A landscape with many valleys, sampled at points; each row gives a point and its height.
A ball rolls from a point to the lowest of its 2 nearest points, and stops where none of them is lower. Distance is the straight distance between rows; heights are no part of it.
fuf: 9; -11; 3; 0; 13; -22; -28; -6; 29; 34; -5; -1; -2; 13; 7; 6; 29; 7; -1; 15  (h 490)
rete: -27; 3; -2; 14; -10; 2; 0; 18; -36; -13; 7; -3; 12; -18; 32; -11; -23; -7; -22; 6  (h 775)
memi: -2; -9; 6; 14; -7; 38; -13; -2; -15; 4; 23; 5; -4; -28; -13; -27; -14; -21; 15; 0  (h 842)
pagem: 4; -12; 18; 2; -19; -12; -15; 1; 22; -2; -32; 3; 1; 33; -12; 13; 27; 35; -1; 7  (h 192)
zanug: 11; -20; -8; 9; 40; 4; -10; -7; 19; 21; 6; -6; -13; -18; 15; -30; 10; -26; -7; 23  (h 430)
duv: -4; -8; 24; -7; -16; -7; 25; -18; 11; 8; -8; 8; -1; -13; 2; 9; -13; -15; -7; -17  (h 103)
rane: -7; -3; -10; -15; 20; 24; 23; 1; -15; 0; 25; -6; -7; -7; -20; 11; 14; 0; -17; -13  (h 925)
pep: -2; 13; -25; -14; 14; 9; 2; 4; -14; -8; -16; -11; -10; -7; 13; -4; 11; 23; -30; 19  (h 356)
Sokir: -9; 10; 4; -3; -44; -5; 34; 20; -16; 8; -11; 1; 14; 1; 11; 35; -8; 12; -15; 12  (h 634)
ged: -18; 1; -7; -12; 9; -20; -20; -6; 33; 31; 29; 0; -9; 14; -9; 11; 15; 6; 5; 12  (h 561)
puvol: -6; 25; 6; -6; 45; -2; -14; 10; 24; 28; -2; -13; -21; 10; -14; -6; -16; 3; -10; -13  (h 734)
bivo: -2; -21; -5; -17; 9; -10; -4; -25; 32; 10; 12; -5; -14; -36; 7; -8; -10; -33; 5; 7  (h 149)
Turas: -7; 21; -27; -3; 21; 3; 14; 7; 12; 2; 12; 5; -11; 0; 0; -18; -30; -18; 8; 7  (h 773)
tidis: 29; 5; 0; 4; 6; 20; -12; -24; -3; -24; -9; 10; -6; -14; -22; -34; -33; -30; 33; 6  (h 519)
porim: -15; 4; 22; -8; -26; 13; -32; 16; -14; 24; -7; 0; -1; 20; -7; 10; -10; 38; -21; -1  (h 529)
Nafo: 0; 6; 11; 2; -35; 29; 19; 12; -31; 8; -5; 10; 8; 6; -4; 17; 2; 22; -16; 8  (h 601)
nefu: 16; 5; 17; 27; 3; -18; -30; 1; 19; 2; -23; -9; 16; -14; 0; -17; 12; -4; 19; -18  (h 489)
bobid: 18; -21; -4; -10; -26; 17; -17; 13; -18; 0; -14; -12; -6; -24; 15; 14; -2; 0; -9; 33  (h 368)
livet: 18; -2; -26; -16; -21; -8; -14; 12; -3; 8; -6; -1; 4; 2; 11; 24; 13; 6; 3; 39  (h 467)
sala: -14; -8; 11; 19; -30; 29; 0; -7; -33; 2; 15; 9; 10; -45; 6; -26; -7; -11; 6; -2  (h 819)
geduk: -17; -8; -7; 5; 7; -10; 10; -4; 8; 11; -3; 16; -5; 14; 24; -12; 0; -4; -15; 21  (h 353)
Lamu: -2; 21; -6; -12; -10; -51; -29; 7; -2; 0; 0; -6; 23; 22; 17; 19; -18; 5; 0; -3  (h 664)
zepad: -1; -9; -2; -3; -10; -12; -3; -27; 10; 1; -2; 20; 4; 32; -9; 4; 38; 24; 4; 18  (h 317)
lilu: 18; -12; 9; 11; -26; -29; -21; -9; 11; -12; -24; -1; 20; 8; 7; 11; 35; 14; 11; 3  (h 320)
Tobik: -2; 10; 16; 3; -11; 0; 3; 43; 12; 3; -15; -21; 3; 20; -18; 19; 2; 24; -15; -33  (h 415)
vina: -4; -24; 10; 8; -7; 24; -22; 16; -34; -5; 5; -1; -7; -1; 10; 0; -2; 2; -9; 12  (h 251)
Beb: -1; -31; 39; -10; -4; 8; 11; 24; -25; -8; -14; -12; -11; 16; 11; 22; -13; 15; -33; -27  (h 267)
sema: 8; -2; -14; 6; -8; -14; 35; 47; 4; -31; -9; -17; 7; 24; 0; 35; 4; -2; 16; -5  (h 663)
buvof: -19; 6; -25; -9; 12; -22; 16; 1; 0; -9; -10; -6; -10; 0; 32; -2; -8; 10; -24; 22  (h 431)
fipa: 4; 5; 7; -13; -29; 31; -15; 1; -38; 29; 8; 19; 5; 7; -11; 10; 9; 33; -13; 11  (h 570)
Zub: -12; -5; 0; 21; -19; 2; 17; 31; -6; -14; 12; 1; 18; -2; -1; 13; 3; -19; 14; -10  (h 558)
Sesil: 6; 6; 21; 5; 15; 31; 19; -12; -20; -28; -16; 9; -6; 6; -28; -11; -20; -4; 2; -35  (h 351)
ropo: 12; 24; -37; -4; 1; -3; 14; -31; -5; -16; -4; 13; 5; -11; 2; -23; 7; 12; 17; 23  (h 685)
Lokov: -4; -10; -22; -3; 31; -11; 9; -2; 34; 15; 22; -12; -13; -17; 8; -11; 12; -26; 12; 7  (h 316)
tem: 5; -2; 21; -26; 24; 12; -8; 13; -28; -7; -12; -15; -17; 22; -4; 19; -20; 20; -36; -20  (h 165)
teves: 6; 1; 14; 1; 4; -14; -30; 6; 13; 37; 0; -9; 7; -9; 3; 10; 12; 1; -8; -8  (h 414)
Sos: 2; 8; -36; 16; 25; -22; 9; -3; 17; 11; -5; 0; 5; 1; 29; -22; 29; 8; 5; 23  (h 583)
tori: 11; 16; -8; -4; -30; -24; 29; 31; -7; -11; -7; -15; 24; 11; 2; 43; 2; 11; -7; -7  (h 671)
nuf: 2; 0; 13; -11; -36; -6; -21; 27; 5; 10; -2; -13; 9; 25; -16; 35; 13; 27; -10; -7  (h 477)
semo: 9; -22; 15; -8; -6; 32; 7; -5; -14; 24; 38; 17; -1; 11; -23; 10; 9; -14; -2; 6  (h 886)
dok: 2; 19; 19; -18; 21; 13; -9; -1; 2; 26; -2; 7; -14; 20; -22; 3; -15; 19; -18; -11  (h 703)
lif: 6; -4; -16; 4; -11; 7; 42; -13; 21; -34; -8; 14; -14; 12; -24; -5; 12; 6; 32; 3  (h 503)
nitif: -15; -3; -18; 1; -3; -7; 3; -18; 41; 0; 18; 13; -15; 26; -14; -12; 27; 23; 22; 22  (h 421)
Dagas: 12; 20; 10; 10; 25; -18; -20; -21; 0; 37; 7; 13; 20; -8; 9; -9; -11; -26; 4; -6  (h 622)
Nila: 26; -7; -20; -19; 33; 24; 14; -11; 1; -1; 7; -14; -17; -26; -12; 3; 20; -12; -6; 5  (h 948)
kaz: -7; 20; -3; 11; 29; 0; -7; 14; 16; 20; -4; -1; -8; -12; 1; -20; -22; -18; 1; -9  (h 765)
zorat: -2; -17; 5; -5; -5; -1; -25; 10; -30; -19; -3; -20; 5; -6; 17; 14; 15; 16; -29; 1  (h 111)
Zok: -13; -6; -22; 15; 12; -12; -7; 3; 54; -13; -3; -6; -27; 12; -2; -23; 16; 15; 39; 15  (h 512)
nolu: 0; -13; 28; -11; -9; 8; 37; -25; -12; -13; 4; 6; 4; -10; -17; 19; 6; -3; -7; -37  (h 233)
vus: -16; -23; 4; 11; -26; 2; 38; 8; 18; -17; 6; 2; 4; -9; -4; 17; 16; -11; 7; -11  (h 499)
Lub: -22; -3; -4; -1; -5; -11; -17; 5; -20; -28; 10; 4; 5; 0; 20; 3; -38; -22; 0; 6  (h 747)
nizo: 0; 8; 12; -18; 30; 29; 4; 3; -31; -13; 3; -2; -13; 7; -14; 2; -32; -2; -14; -32  (h 269)
boko: 8; 9; 4; 18; 19; -26; -24; -25; 27; 21; -3; 2; 10; -9; 10; -21; 5; -19; 22; -1  (h 566)
dovom: -4; -3; -10; -15; 11; 17; -23; -3; -27; -26; -3; -23; -10; -24; -8; 0; 19; 24; -23; -1  (h 249)
bidag: 4; -14; 28; 13; -5; 21; 5; 42; -9; 13; -15; -10; -2; 18; -1; 17; -5; 4; -15; -18  (h 346)
lod: -8; -10; -9; 19; 7; 2; 13; -11; 31; -30; -8; 10; -17; 18; -6; -35; 3; -3; 28; 11  (h 581)
furif: 3; 5; -13; 4; -16; -6; 46; -11; 4; -17; 6; 11; 10; 1; -11; 14; 30; 5; 16; -2  (h 420)
ragi: -13; 4; 17; 12; -5; -17; 15; 6; 5; 32; -5; 6; 17; -11; 24; -3; -17; -14; -22; -19  (h 241)
pilov: 10; 20; 15; -14; 23; 8; -20; -23; -12; 33; 11; 11; -4; 5; -12; -10; -28; -9; -9; -8  (h 670)
kigup: -11; -13; 12; 1; -19; 1; 12; -20; -6; -1; -14; 18; -4; -3; 23; -10; -24; -10; -13; 19  (h 252)
Leko: 0; 14; -21; 16; -19; -10; 30; 42; 4; -29; 5; -15; 17; -10; -3; 14; 1; -10; 32; -22  (h 611)
Kep: 18; 17; 3; -6; 22; 16; -3; -26; -18; -25; -6; 11; -5; 14; -26; -16; -22; -10; 15; -9  (h 428)
sif: 23; 33; -41; -3; 22; -2; 16; -8; 11; -2; -5; 1; -4; -17; 4; -26; -13; -12; 27; 13  (h 735)
peza: 1; 16; -10; -11; -5; -36; -12; -4; -6; -32; -5; 3; 13; 14; 15; 17; -29; -19; 18; 2  (h 709)
Dev: -11; 0; 7; -15; 7; 26; 0; 4; -28; -1; 36; 4; -3; 17; -31; 18; -2; 3; -5; -12  (h 908)
nusat: 6; -2; -21; -18; -1; -5; 0; -19; 36; -16; -4; -2; -22; -26; -2; -16; -30; -30; 31; 4  (h 335)
Peka: 12; 5; 5; -2; -6; 1; 42; -13; -25; -30; -7; -1; 15; -5; -7; 25; 16; -1; -9; -13  (h 329)
lat: -3; 27; -37; -2; 6; -24; -1; -22; 10; -1; -1; 1; 4; -9; 14; -17; 26; 30; 3; 20  (h 636)
tepeg: 5; -5; 36; 13; -2; -6; -19; 4; -16; 35; 2; -5; 21; -11; 19; 2; -4; -8; -17; -27  (h 331)
pazi: 11; -17; -9; 20; 42; -19; -2; 1; 25; 11; -13; -4; -8; 7; 26; -20; 31; -10; -3; 20  (h 518)
tage: -24; 1; -6; -4; -10; -34; -21; 6; 20; 6; 11; -3; 5; 16; 15; 15; 1; 9; -1; 4  (h 619)
lib: -33; -3; 11; 17; -9; 16; -4; -8; -38; -13; 13; 8; 8; -27; 16; -32; -8; 7; -15; -12  (h 798)
von: 7; -30; 20; -10; -4; 42; -8; -17; -21; 16; 34; 4; -8; -18; -12; -5; -10; -22; 3; -1  (h 866)
Koto: 13; 1; -9; 3; 4; 13; -10; -27; 33; -19; 0; 2; -14; -17; -27; -38; -17; -25; 47; 7  (h 463)
tatap: 5; 6; 22; 30; -23; -18; -22; 2; 5; -11; -15; 0; 31; 15; -8; 0; 24; 13; 13; -21  (h 408)

For each start below, name the point where the ball stops.
tori: tem
puvol: pagem
lat: bivo
semo: duv

Call two points neighbours if one is among the 2 nearest of the other. Go from one point of each pair to the other, from neighbour to neighbour, staying as low as possible. Name the highest point that can't be avoided.
zorat / pagem: lod
tem / zorat: tori
bivo / tem: tidis
zorat / duv: buvof

Write out the way that a ball takes from each point below.
rane: Dev, semo, von, memi, sala, lib, rete, Lub, peza, Lamu, tage, ged, fuf, teves, tepeg, ragi, duv
Turas: sif, ropo, lat, Sos, pazi, zanug, Lokov, bivo
kaz: puvol, dok, pilov, Dagas, boko, nefu, tatap, lilu, pagem
